Points on a hilly landscape, in no order, each with its height.
From any point a ball takes the steepest step (drop divided by distance) to one of its 2 nearest points. It stops when none of these is lower. Distance is the straight distance between rows; heights are no part of it.
ruter (h 448): [111 112  91 120 125 125 147 101 151  93 119 126 107  94 169 109 143  74
 187 167  94 117 174  98 169 171 123 117]
Zes (h 342): [ 93 107 129 174 190 139 126 120  82 105 157  85 133 165 155 106 131 141
 132 122 115 138 118 182 101 133 110 135]
mun (h 206): [ 76 131 111 140 136 131 142 115  96  80 120 124 132 108 157 106 114 140
 110 161 125 136 118  59 175  80 184  92]
Pek (h 502): [ 59 100 123  93 138 116 146  96 143 111 137 119  86 142 138 110 154 124
 128 193  78 146 140 128 134 156 162 125]
Vimi (h 652): [125 121 111 209 147 131 112 131 112 121 116 105 156 179 181 156 138 128
 105 132 148 157 170 141  82 155  66 125]
gutiz (h 368): [140 122 151 101 143 174 140 112 116 185 152 106 137 156  63 122 152 114
 153  92 148  65  80 121 146  99 150 102]
Mam (h 853): [109 126 127 115 106 171 137 122 166 138  88 114 129 123 134 179 160 136
 136  75 141 106 136 125 132 122  92 118]
Dide (h 144): [134 147 157  80 112 113 169 107 131 138  94 155 143 142  77 116 145 119
 131  75 180  96 145 139 120 114 158 121]
kekot (h 530): [ 86 105 138 105 141 122 174 117 128  96 131  85 113 174 159  99 134 159
 128 178  52 127 170 161  93 171 138 149]
gef (h 819): [146 135 127 131 130 126 141  86 133 101 102 170 220 140  96 151  95 149
 149 117 141 123 107 135 103  94 118  86]
ropok (h 802): [119 132 127 140 133 102 150  70 138 104  97 156 158 140 133 164 107 131
 138 159 127  59  95 130 132  55 116  93]
nekap (h 742): [173 132 123 179 115 155 109 148 117 107 141 121 165 111 106 122  62 146
 147 116 160 130  90 168 107  99 130 179]
fanab (h 258): [ 97 158 120 154 125 170 147 132  82  48 139  71 134 138 166 128 120 165
  98 132 128 149 133  82 154 109 133 116]
lomi (h 423): [ 98 133 107 116 135 134 156  95 150 134  95 175  89  97 164 118 166  69
 163 117 155 123 162  90 157 151 117 110]
fefo (h 564): [133 102 115 111 143 115 120  74 173 120 122 157 117 125 158 169 120  79
 142 177  46  77 141 150 141  83 131 131]
ruv (h 229): [102 113 166  98 125  96 159 128 124 111 106 145 151 142  81 125 122 151
 115 135 139 135 155 141  89 133 153 125]
guke (h 176): [235 169 151 146  96 174 100 197 120 149 165 132 154  88  73 127  84 141
  97  99 158 138  61 126 133 108 142 169]
puga (h 862): [ 83 153 125 117 109 161 195 115 164  89  87  99 114  98 152 130 174 154
 138  98 119 108 161 106 163 151  89 124]
vabi (h 879): [ 95 137 167 133 153  97 198 142  85  98 163  77 110 155 166 110 189 137
 111  79 145 146 162 104 190 170 119 124]
Nog (h 303): [ 72 120 104 154 139 154 131 123 121  71 180  48 141 149 153 130 116 146
 147 129 109 151 102 130 140 137  93 133]
Rizer (h 844): [ 88 147 104 110 102 140 151  91 167 114  37 152 149 109 120 183 145 127
 124 118 123 135  93 141 153 108  96 106]
dituv (h 360): [151 112 135 130 100  79 119 150 152 165 107 123 129 146 139 104 161 106
 142  94 173 147 186 152  99 195  82 120]
Miga (h 304): [195 120 161 132  85  95 113 169 128 145 154 109 141 113 109 126 105 149
 128 108 175 147 164 133 130 118 130 153]
dizu (h 279): [165 182 142 144 134 166 113 145 111 152 102 175 135 102  59 138 137 154
 114  98 142 155   5 145 137 104 162 142]
sovo (h 612): [140 108 109 168 141  71 122 136 136 144 144  98  86 180 217 106 160 146
 103 141  98  73 187 161  94 175  92 132]
votez (h 306): [ 87 114 117  98 112 120 136 136 103  83 133 116 134 135 138  94 127 115
 124 139 122 217 160 151  93 171 134 172]
rutu (h 314): [114 139  91  93 102 146 124 138 115 109  98 172 169  80  93 129 106 129
 129 107  96 151  32 126 192  85 147 117]
dudod (h 632): [100 104 187 142 186 169 101 144 107 101 119 142 145 128 107 158 110 174
 103 103  98 142 124 176  88 140 150 133]
pove (h 401): [131 150  72 119 108 106 139 107 156 160 133 155  96  98 126 144 160  54
 149 164 155 116 111  80 140 119  97 137]
Legat (h 571): [ 89 125 154 142 133 100 137 161 118 121 111 123 105 194 156 138 134 195
  81 191 103 136 189 153  38 155  90 121]
fise (h 536): [152 116  99  80  90  94 103 111 121 171 161  67  46 141 113  81 131  89
 149 163 156 112 133 141 138 143 151 164]
bapi (h 535): [143 120 117 124 118 123 137 108 160 120 141 100  93 115 154 153 101 115
 105 167 104  90 170 128 159  82 130 153]
dudu (h 474): [174 145 154 144 165 156 101 153 107 165 173 186 131  93 120 147 102  82
 113 121 122 121  89  85 155  98 179 105]
suz (h 761): [136 140  91 174 155 178 104 110 117 111 108 131 151  93 122 157  83 147
 148 121 112 128  75 138 131  84 145 146]
bazop (h 649): [ 70 105 169  98 128 144 133 140 145 107 126 106 119 139  82 165 137 202
 120  99 104 142 120 199 104 110 121 139]
Zolet (h 479): [161 129 118 157 119 147 112 162 127 181 122  90  94 166 149 122 214 113
 123  75 175 110 130  80 159 171 110  99]
Gulib (h 249): [206 156 143 118  92 120 112 162 139 151 173 146 177 111  74 148  67 127
 129 108 140 136 112 115 138 108 117 133]
rekek (h 383): [ 91  95 120 155 192 111 100 107  93 122 156 124  71 159 182  78 154 127
 129 146 112  88 107 183  97 149 146 120]
Nepot (h 336): [ 85  97 119  90 118 112 109 136 101  98 175 105  86 123 113  94 136  73
 152 120 100 215 163  90 147 160 128 150]
ranal (h 322): [171 136 151  88 131 177 128 120 156 199 149  96 120 131  53 138 145 109
 131  97 137 111  66 148 111 117 123 166]
simak (h 416): [143 141 151 135 154 184 149 170 123 148 162 116 141 130 135 123 154 132
 136  72 156  84 113 113 156 129 132 118]
Morob (h 678): [121 111 121 189 160 134 112 154 134  98 144 107 161 116 196 133 103 165
 118 150  53 159 166 147 113 175 102 128]
bub (h 271): [ 72 129 176 104 104 107 174 156 117  95 102 142 119 148  95 104 136 156
  91 142 154 210 174 157  89 153 146 147]
gokul (h 260): [ 80 113 158  82 140 165 121 108 111 112 145 111 101 163 118 151 175 128
 135 122 136 138 149  93 116 134 141  90]
rosev (h 431): [164 107 160  78 136 100 115 119 153 127  96 172 135  76 122 102 107 132
 152 122 107 135 159  97 157 132 175 108]
tave (h 483): [ 90 131 135  67 118  89 142 119 131 129 151 148  55 112 111 130 150 101
 125 159  88 139 139 129 187 133 161 131]
Lazas (h 664): [125 107 135 222 156 125 112 155  86 122 158 119 187 154 176 145  92 170
  96 130 106 160 150 145 109 154  89 102]
vili (h 380): [118 181  91 124  98 111 166 120 172 152 104 167 107  60 133 105 131  89
 127 160 139 119  54  88 184 107 116 165]
fufil (h 292): [ 81 110 139 107 146 128 121 141 113 131 131 112 101 157 140 106 200 159
 134 122 104 156 179 108 120 202 106 102]
tud (h 363): [166 113 130 101  80  98 111 118 165 143 128 125 151 130 115 139 117 114
 151 125 173 106 175 161 103 134  95 139]
mit (h 250): [197 185 124 146 114 189  83 148 128 174 117 154 143 104  83 109  99 132
 120 131 130 145  11  97 115 118 146 159]
leba (h 848): [116 116 116 119 131  96 135 107 164 119  75 171 149 125 121 124  93 187
 123 118  90 123  95 225 109 126 118 144]
Fem (h 683): [162 134 176 148 153 108 154 120 123 130 169 135 190 125 121 136 101 145
 132 122 149  58 142 170  99  83 137 137]
Venu (h 775): [152 169 105 176 183 162 133  94 122 124 109 167 148 106 128 154  91 126
 108 128 147  77  46 101 140  68 149 133]
tize (h 325): [129 120 157 120 115  96 129 147 134 168  97 115 101 156 144  97 168 190
 125 125 144 113 186 137  90 185 113 107]
dos (h 644): [161 125 166 147 169  96 116 116  97 131 144 133 195 148 122  87 101 105
 144 113 155  92 150 133 110 123 163 115]
lalip (h 327): [147 121 119 133  72 147  70 148 116 122 112  84  94 136 122 138 128 116
 125  72 176 183 156  96 113 128 107 137]
Soku (h 872): [112 151 145 107 115 143 185 137 118 117 151  68  80 126 151 104 159 139
 120  76 146 107 164 102 172 130  99 157]
puveb (h 381): [134  91 112 119  95 109  85 131 159 110 136  97 149 152 133 148  94 143
 161 186 120 169 177 108  75 167  98 107]
lunal (h 492): [150 133 124 154 149 153 106 133 109 148 160 130 105 136 129 143 112  86
 114 134 153 127 118  95 110  92 141 113]
sov (h 694): [117 105 153 158 156 132 132 168 123  80 178 140 150  88 175 119 113 119
 128 144  73 179 162 118 161 160 142 125]
lis (h 224): [111 131 153  62 104 122 136 107 151 155  82 136  95 133  74 155 157 140
 115 105 139 116 111 123 150  75 162 141]
ril (h 834): [104 150 115 130 106 147 127 111 140 112  71 174 167 131 101 163 126 184
 131 104 137 142  75 181 118 124 119 117]
nikoz (h 453): [145 136 135 161 102 148 127 208  91 140 159  84 139 175 138 150 177 151
 100  44 178 117 109 110 144 149 117 108]
demeg (h 635): [143  92 104 191 146 100 138 127 154 135 133 103 151 158 199 136 131 132
 119 149 138  88 196 168  83 142  51 127]
Naku (h 487): [148  96  96 140 131 111 107 118 152 128 111 132 133  95 174  78 105 134
 193 143  95  85 167 128 149 185 135 103]
zafa (h 718): [173 148 128 180 120 133 140 153 120 129 148 123 183 148 125 138  88 177
 122  90 167  93 116 167 110 133 101 134]
Nutu (h 296): [133 116 118  88  80 147 101 110 121 145 119 104 126 149  80 150 139 125
 151 105 168 139 163  77 104 129 134  89]
razo (h 515): [147 113  82 128 129 105  90 108 121 182 156 111  65 172 150  94 141  67
 159 155 158 110 159 100 152 150 117 134]
mer (h 533): [156 113 110 142 132 101 107 105 159 122  85 195 152 120 149 131  96 136
 126 167 132 138 166 129  91 143 117 104]
kome (h 606): [165 106 122 118 136  89 114 111  76 147 100 117 149 165  87  54 118 102
 156 111 203 108 144 111  97 127 178 133]
Dezo (h 887): [ 96 139 170 168 165  86 187 139 113 102 178  73 117 160 193 120 159 118
  80 126  92 122 190 128 162 141  95 139]
nepin (h 591): [ 89 113 145 116 148 113 120 117 154 107 102 154 137 120 137 171 127 138
 107 165  45 119 114 184 153  73 147 118]
lolu (h 354): [125 174  98  94  89 130 147 126 165 161  87 149 142  79 107 119 140 116
 151 149  89 151   6 136 198 114 115 148]
Rofaf (h 569): [152 116 133  91 119  99 104 111 133 153 117 122 108 120  95  54 133 124
 167 136 158 117 131 152 125 145 181 148]
Pes (h 615): [ 70 129 152 146 155 162 134 127 119  85 122 152 145 114 152 166 138 176
  92 133  79 137 123 140 122 123 137 110]
tenof (h 301): [109 167 100 114  97 145 116 125 111 159 110 149 127 126  44 119 152 129
 112 124 181 142  24 133 115 109 122 146]
devap (h 237): [156 140 127 113 158 135  86 116  97 168 117 171 117 124  52 164 108 124
 110 141 119 146  26 142 113  78 171 126]
tudu (h 554): [ 72 132 135 140 159 104 178 144 118  96 126  69 126 181 173 126 117 185
 100 174  82 158 157 180  55 150  99 179]
Rako (h 353): [149 113  98 144  89 151 101 134 143  96 110  60 134 131 143 155  94 126
 142 128 150 183 178 120  82 146  93 142]
tet (h 359): [135 109 101  74 100 135  78 135 120 129 144 124  89  83  92 136 116  65
 151 133 108 184 138  84 139 132 158 126]
Pime (h 498): [146 116 109 148 145 136 110 117 124 183 138 101  63 150 174 125 205  99
 174 122 150  91 147 101 159 200  87 111]
zomi (h 457): [175 161 134 132 134 175 100 171 137 131 142 203 151  71  99 163 116  80
 128  91 115 160 106  83 160 124 139  85]
fuso (h 277): [132 133 125 102 150 167 118 150 115 166 168 157 145 111  46 162 124  82
 127  93 125 144  50 123 111 102 147 160]
vam (h 590): [115 101 120 165 128  77 117 140 113 123 162  97  86 187 180 120 122 159
  90 212 111  93 169 154  81 140 110 119]
venif (h 426): [105 103 124 137 187 112 143  84 109 145 138 171 103 146 151  73 169 103
 163 148 118  81 141 157 125 150 156  96]
bimot (h 512): [118 122 137 151 138 126 121 128 135  98 167 100 131 122 165 172  99  89
 104 171 136 142 155 118 110  77 123 149]
palad (h 463): [116 130 148  61 102  95 151 122 160 120 111 154  90  90 129  95 159 100
 119 142 119 148 192 100 174 145 174 142]
notu (h 428): [185 127 109 135 108 149 133 177 128 144 137 166 169  59 145 109 111  76
 137  90 133 150 150  81 165 140 144 136]
giz (h 531): [143  99  80 109 104 118 125  95 184 123  66 143 140 119 182 112 115 140
 134 167  91  91 187 136  94 154 112 105]
bages (h 391): [173 111 127 105 101 116 103 158 148 134 152 121 105  72 142  85  92  99
 153 132 116 150 142  90 165 130 146 144]
tifa (h 265): [112 164 157  95  92 130 135 121  98 155 142 152 110 128  64 160 137 146
  99 111 156 121  73 126 144  80 123 126]
bef (h 264): [114 152 103 110 118 132 162 117 106  97 103 138 166  99 107 107  84 136
 109 111 142 128  77  90 180  75 184 139]
kirat (h 511): [132 153 125 170 140 125 128 137 127 131 111 189 137 118 150 166 111 136
 104 137 169 123 129 125 120 111 116 109]
lukad (h 788): [145 171 123 137 151 106 135  88 128 160 142 166 138 133  88 158  84 100
 119 165 110  65  47 124 123  46 118 126]

Where does a ball stop that starts at each point below?
sovo: Dide
Naku: mun
lukad: devap
bapi: Dide
palad: Dide
mer: Dide
Rofaf: devap

Call two points neighbours if one is among the 2 nearest of the other. Go from one point of each pair to the other, from neighbour to neighbour, staying as low as possible. Name the highest point that can't be avoided.
guke, gokul: tud
Dide, devap: tenof
guke, devap: dizu
